Points on a hilly landscape, in no order, each with its height.
A ball rolls from a point to the lowest of its 2 nearest points, and stops where none of them is lower. Distance is the straight distance between rows; heights are no part of it.
z_793: [140 114  50  96 162  86  97 142 144 203 196 169 150 117  72 134 139 131
 162 197 119  95 122 125  98]  h=621
z_415: [149 112  84  99 172 125 120 128 101 164 146 175 131 155  69 142 152 137
 181 168 117  68 146 105  95]  h=686
z_616: [108 166 158 111  63 164 106 127 180  89 121 110 138 137 159 127 160 115
 121 124 165 188 133  94 156]  h=487
z_675: [148 143 134 180 133 117 157 124  87 165 112  69 112  79 139  77  44  94
 162  95 142 129 135 205 156]  h=422
z_284: [143 119 127 120 156 166 146 116  85 155 104 148 126 161  87 134 161 118
 179 128 102  81 153 121 119]  h=731
z_160: [103 116 103  98 130 133  95 123 192 147 154 150 159 144  81 149 162 116
 105 170 114 150 128 112 110]  h=594
z_23: [102 106 135 126  91 155 179 110  97  51 156 154 103 127 136 154 150 166
 108 130 119  90  67   4  57]  h=507
z_693: [144 111 111 155 145  97 112 129 112 149 101 137  88  85 151 127  66 157
 120 113 151 117 129 216 146]  h=775
z_739: [153 117 106 160 146 127 125 117  99 191  92 128 121 104  79  84  92 121
 167 140 147 118 150 204 193]  h=830
z_383: [102 135 159 125  98 136 131 139 154  57 146 111 136 128 152 141 153 148
  91 127 130 161 104  64 117]  h=505
z_352: [148 124  96 111 155 108 138 132  80  89 150 179 104 141 112 139 119 140
 132 146 138  67 125  88  32]  h=532
z_772: [130 120  69  84 153 111 124 129 101 153 172 188 122 147  85 140 161 123
 171 181 124  64 133  70  64]  h=649
z_382: [160 161 161 137 133 128 132 136  91 100 100 120 113 129 165  95 101 114
 137  84 153 124 153 144 153]  h=623
z_587: [107 110  98 103 143 130 136 111 142 157 145 148 149 160 104 174 172 111
 133 154  86 129 128 124 105]  h=850
z_729: [115 139 166 130  76 185 170 113  97  55 140 110 131 123 180 147 158 163
 119  82 123 128  84  31 131]  h=467
z_730: [ 92 105 122 120 112 131 168 125 116  67 157 150 119 128 124 153 151 147
 111 143 106 111  81  23  60]  h=520
z_788: [143 183 149 111  94 139 148 120 116 132  98 120 122 140 161  84 137  75
 157 108 151 150 168 131 191]  h=805
z_476: [104 121 145 116 118 154 164 112 104  83 131 131 121 145 149 166 161 142
 122 105 100 120 112  76 104]  h=546
z_512: [118 130 143 118 145 128 134 128 112  84 123 131 118 141 142 147 139 139
 114 114 122 127 132 111 107]  h=573
z_642: [130 113  95 101 161 118  85 134 148 149 143 171 129 133  67 128 136 143
 141 174 149  99 144 112 108]  h=883
z_547: [129 152 160 138 111  93 146 137 112  94 126  89 123 141 200 148 133 128
 107  91 114 147 119 132 145]  h=851
z_59: [131 107 140 143 164 163 159 125 100 148 119 104 131 140 126 144 116 103
 166  93  76 108 126 139  93]  h=863
z_918: [147 107 101 131 164 129 126 114 127 208 125 126 157 158  64 134 152 119
 169 160  96 112 147 164 147]  h=739
z_985: [125 133 150 125 110 113  97 148 170 102 113 132 118 118 170 119 117 140
  86 122 153 165 135 140 150]  h=888
z_52: [132 139 129 135 128 132 129 118 143 168 105 119 139 126 121  95 126  85
 129 128 130 160 156 180 180]  h=710
z_403: [128 129 159 155 143 135 160 141 114 109 130  78 147 128 165 119 106 112
 132  75  86 138 110 130 113]  h=831
z_785: [114 122 110 114 142 118 130 109 141 162 127 139 139 160 110 169 166 109
 126 150 100 139 141 157 124]  h=837
z_405: [134 143 147 153 139 116 148 137 121 124 125  82 138 116 164 101  95  98
 125  82 112 157 125 160 149]  h=819
z_522: [117 126 128 124 126 141  97 140 183 135 130 127 154 115 112 109 128 112
  94 130 134 173 135 149 149]  h=554
z_204: [155 109  93 150 154 123 105 120 115 197 104 141 130 114  57 100 110 143
 168 159 146 106 149 194 186]  h=843
z_870: [108 110 109 123 152 114 126 162 169 118 158 125 157 110 106 134 124 136
  81 136  95 153  95 125  86]  h=524
z_634: [126 141 176 161 102 128 161 145 109  54 155  83 151 134 186 134 136 163
 106  87  96 131  89  58 133]  h=438
z_974: [149 112 120 120 131 127  74 127 147 162  88 175  98 115 114 101 109 154
 124 155 182 112 165 172 173]  h=790
z_714: [134 139 120 165 105  97 127 125 136 175 108 110 104  60 174  79  45 117
 119  97 142 146 121 215 189]  h=927
z_681: [122 123 100 170 143 126 154 124 125 224 116  68 137  94  81 126  87  94
 147 123 103 150 122 226 135]  h=789
z_486: [120 109 126 145 133  80 170 140 102  52 165 128 112 141 148 157 124 159
  96 139 104  93  81  57  56]  h=415
z_149: [ 96 144 150  97  61 216 146  94 115  92 121 129 124 126 144 159 186 146
 138 110 155 139 103  43 130]  h=603
z_157: [116 122 152 151 111 103 172 127  95  40 159 108 118 135 164 160 142 176
  88 124 112 101  81  43  82]  h=382
z_71: [119 140 147 129 116 173 171  95 104 152 102 107 136 155 140 136 166  77
 157  98  86 134 146 130 152]  h=654
z_316: [131 113 161 158 143 146 168 130  92  94 139  88 131 143 167 155 115 133
 140  74  66 107 102 103  81]  h=841
z_797: [157 114 112 119 163 130  91 125 129 173 113 155 135 133  57 109 130 146
 163 159 155 104 161 151 164]  h=857
z_724: [120 105  70 124 174 113 124 155 144 178 170 129 156 100  81 148 108 132
 134 146  85 131  96 165  79]  h=557
z_479: [157 126 138 160 149  92 120 135  93 122 112 118  93 106 166 124  66 151
 119  97 152 113 129 196 133]  h=752
z_290: [144 148 146 111 128 148 108 127 110 131  86 147 111 146 116 110 146 124
 142 131 164 120 178 138 163]  h=769
z_676: [125 137 130 153 137 121 153 135 132 161 123  75 144 112 144 112 103  87
 121  96 100 164 125 195 143]  h=808
z_748: [134 119  94 172 137 126 146 114 121 229 111  87 143 104  65 108 101  96
 152 147 108 137 132 228 166]  h=778
z_673: [130 108  97 127 168 123 104 136 143 158 135 140 139 101  81 122 105 136
 131 140 125 131 127 167 126]  h=908
z_459: [104 110 120 123 142  98 133 154 160  79 154 132 131 123 127 139 130 150
  83 145 111 142  97  93  82]  h=504
z_652: [158 146 153 133 144 127 114 138  92  85 112 140 105 130 149 108 102 144
 121 100 163 109 150 136 127]  h=653
z_569: [120 115 127 107 129 111  82 135 163 124 113 164 106 126 129 131 126 148
 100 157 169 133 146 142 129]  h=627
z_343: [ 78 130 147  99  69 197 132  97 130  82 127 134 121 130 116 161 186 150
 130 137 161 132 103  30 102]  h=590
z_311: [ 98 107 117  94  98 105  59 132 204 135 132 164 113 132 101 135 141 142
  94 196 178 132 135 112  99]  h=647
z_529: [104 117 108  92 142 125 129 124 122 110 143 168 117 144 105 157 162 134
 131 156 125 103 128  83  77]  h=879
z_164: [128 188 168 120  53 137 123 144 172  84 124 100 137 129 190 113 136 112
 124 101 158 184 122  83 171]  h=437
z_425: [103 113 140  93  96 116  68 133 181 110 110 164  90 132 127 134 137 152
 100 180 190 121 143 112  99]  h=664
z_828: [ 80 135 144  95  77 189 107  99 160 104 131 127 141 141 103 155 185 131
 131 151 157 148 124  59 122]  h=572
z_155: [122 112 113 135 151 121  99 151 160 129 138 133 140  89 110 108  89 143
  94 125 132 156 113 167 132]  h=918
z_705: [142 132 131 157 110 100 111 141 157 145 115 119 114  70 185  77  59 134
  93  99 148 153 118 192 187]  h=914
z_169: [102 112 101 100 120 113  75 132 206 143 153 153 145 133  82 141 149 126
  91 186 145 149 130 115 102]  h=614
z_976: [131 143 141 127 131 128 135 120 126 143 105 121 132 144 141 122 144  94
 129 116 125 153 159 163 165]  h=690
z_76: [153 176 166 124  81 108 112 152 153  99 114 115 123 121 203  82  99 113
 118  92 168 162 138 122 181]  h=844
z_320: [144 105  93 136 185 128 127 135 112 171 135 132 138 117  78 141 101 127
 168 136 102 107 128 167 105]  h=893
z_968: [140 147 166 131  99 113  94 161 161  84 120 120 121 112 185  95  96 143
  99 106 167 156 133 120 159]  h=870
z_530: [143 133 119 141 122 134 108 108 158 196 101 128 144 123  96  81 127  96
 127 146 145 153 165 188 205]  h=730
z_473: [150 114 139 155 142  89 162 135  74  52 159 117 115 144 156 156 103 164
 106 118 107  77  91  91  44]  h=450
z_544: [141 118 107  96 150 130  83 118 146 167 136 162 143 152  51 128 158 140
 156 180 148 102 155 108 133]  h=871
z_240: [145 111 112 108 166 163 142 121  83 151 127 163 124 159  83 141 154 132
 183 141  96  66 142 103  91]  h=713
z_65: [121 108  59 108 170 104 110 151 148 185 184 154 154 109  77 143 123 128
 143 171 100 116 107 152  90]  h=582
z_922: [145 112 108 141 112 130  82 111 175 211  99 150 135 105  90  85 112 128
 120 162 163 139 156 192 214]  h=751
z_151: [123 116 114 129 147  95 129 122 136 156 117 126 120 133 136 163 126 122
 117 134 113 147 137 193 126]  h=814
z_791: [153 105  84 112 171 128 119 118 119 205 151 147 156 161  61 142 161 134
 189 172  91  82 140 125 117]  h=714
z_982: [147 106 104 123 128 118  71 117 164 195  99 170 118 117  88 114 118 156
 126 174 166 118 156 180 183]  h=772
z_108: [150 120 119 146 134 124 108 121 122 176  89 146 104 100 117  87  93 133
 137 134 166 124 158 202 191]  h=812
z_495: [166 134 154 143 131  93 107 142  95  62 122 142  98 125 177 120  90 175
  87 108 170  96 131 136 108]  h=689
z_8: [148 186 156 119  89 118 137 139 133 112 110 110 125 128 187  83 112  86
 136  88 154 164 144 129 181]  h=825
z_40: [111 117 162 132  84 189 174 105  87  51 147 129 113 124 163 148 153 178
 117  96 116 101  79  16  98]  h=485
z_396: [116 122 116 118 143 140  96 129 178 152 139 131 165 125  83 124 145 109
 105 143 117 156 135 142 140]  h=571
z_798: [145 113 100 147 157 130 129 112 133 222 121 110 162 138  61 120 135 102
 155 154  99 131 145 190 168]  h=757
z_321: [130 112 108 146 148  95 116 132 130 165 106 128 108 103 139 140  91 136
 115 129 133 134 131 213 148]  h=794
z_611: [136 160 163 142  96  78 141 145 132 108 130  86 128 136 219 130 115 121
  97  92 125 161 118 148 168]  h=861
z_947: [117 126 132 107 142 120 112 135 131  99 118 152 115 137 122 138 138 137
 111 134 148 127 144 122 115]  h=596
z_570: [116 147 149 118  95 195 173  89  95 139 100 123 130 154 150 133 178  89
 162  91  97 132 140 101 163]  h=637
z_344: [141  97 116 142 179 158 150 124 103 184 117 113 139 143  87 140 122 107
 185 122  79 102 134 155 103]  h=878
z_190: [ 94 120 141 130 106 100 132 146 158  53 149 127 120 127 140 142 142 162
  77 157 142 148  99  60  91]  h=470
z_979: [103 142 145 118  93 160  92 127 192 112 128 121 155 139 119 127 160 103
 103 138 145 181 139 109 145]  h=525
z_604: [ 97 135 155 127 100 153 151 119 130  72 140 112 143 137 161 156 164 139
 110 107 108 157 102  71 130]  h=526
z_356: [129 109 139 141 159 150 157 127  92 116 127 115 120 143 138 159 118 125
 153  98  81  99 116 121  73]  h=852
z_144: [136 169 154 112 104 166 129 110 106 136  84 134 123 156 122 107 170  99
 153 120 158 131 179 123 180]  h=784
z_601: [145 119 117 126 149 108 156 132  73  65 156 154 102 143 136 152 113 145
 124 131 121  70 108  89  31]  h=491
z_456: [139 116  67 102 162  96 135 139  85 123 172 188 111 134 106 131 130 116
 162 169 134  64 131  86  33]  h=592
z_775: [134 120 178 177 117 109 165 145 100  45 169  80 145 138 180 140 124 176
  96 106  89 106  81  52 112]  h=416
z_859: [127 176 173 136  62 130 134 151 150  61 139  87 146 129 197 122 143 141
 114  93 147 171 104  64 166]  h=391
z_630: [153 170 146 160 122 105 169 129  90 144 128  76 118  90 170  53  46  75
 163  83 145 137 135 175 167]  h=506
z_211: [122 158 177 141  71 151 148 136 123  41 146  92 141 125 185 137 151 167
 115  98 142 145  94  36 141]  h=436
z_553: [122 130 119 161 136 116 150 128 133 196 122  76 137 101 120 119  93  84
 121 110 105 165 121 220 144]  h=800
z_668: [136 135 135 142 120 107 109 141 161 134 115 120 122  97 171  92  84 127
  95 106 144 164 129 182 171]  h=903
z_777: [120 135 136 126 130 148 152 107 116 150 104 113 138 155 131 137 159  85
 143 112  99 146 153 149 153]  h=671
z_450: [128 131 143 135 132  89 136 129 128 121 113 111 111 137 177 152 121 131
 103 113 119 147 134 179 136]  h=834
z_308: [102 147 146 102  84 203 151  89 110 120 111 137 129 146 141 151 192 116
 147 104 126 141 127  78 154]  h=619
z_348: [124 113  88  93 156 101 107 138 132 123 148 177 119 135  92 140 136 135
 134 174 149  99 133 101  76]  h=896
z_713: [ 99 112  93  91 133 127 139 109 129 139 154 167 129 153 104 175 177 122
 141 161  96 108 119  83  81]  h=866
z_7: [ 92 135 145 101  86 169  87 107 185 116 124 127 145 143 100 147 178 117
 122 156 155 160 143  89 129]  h=550
z_825: [162 128 154 161 135  72 114 142  99  88 122 117  97 121 193 129  75 176
  91  99 150 103 119 165 121]  h=718
z_983: [116 105  99 127 174 121 136 160 147 137 161 124 153 107 103 139 111 132
 114 126  83 139  96 143  75]  h=538
z_373: [161 165 150 146 130 124 158 131  87 133 111  95 119 114 164  67  81  78
 162  86 141 131 150 164 167]  h=569
z_232: [139 133 136 119 152 154 134 119  89 127  99 139 118 155 108 127 154 123
 157 118 123 102 163 132 132]  h=749

For each start below, name the point where the ball stops.
z_476: z_190
z_479: z_675
z_797: z_859
z_979: z_859
z_456: z_157
z_777: z_859
z_382: z_675
z_587: z_675
z_23: z_859
z_450: z_675
z_983: z_190

For each start below, name every point that the ball comes to, in order.
z_772: z_456 z_352 z_601 z_473 z_486 z_157
z_52: z_976 z_777 z_71 z_570 z_308 z_149 z_343 z_828 z_7 z_979 z_616 z_164 z_859
z_974: z_982 z_922 z_530 z_52 z_976 z_777 z_71 z_570 z_308 z_149 z_343 z_828 z_7 z_979 z_616 z_164 z_859
z_348: z_529 z_713 z_587 z_785 z_151 z_321 z_693 z_479 z_825 z_495 z_652 z_382 z_373 z_630 z_675
z_611: z_450 z_151 z_321 z_693 z_479 z_825 z_495 z_652 z_382 z_373 z_630 z_675
z_544: z_797 z_204 z_739 z_108 z_974 z_982 z_922 z_530 z_52 z_976 z_777 z_71 z_570 z_308 z_149 z_343 z_828 z_7 z_979 z_616 z_164 z_859
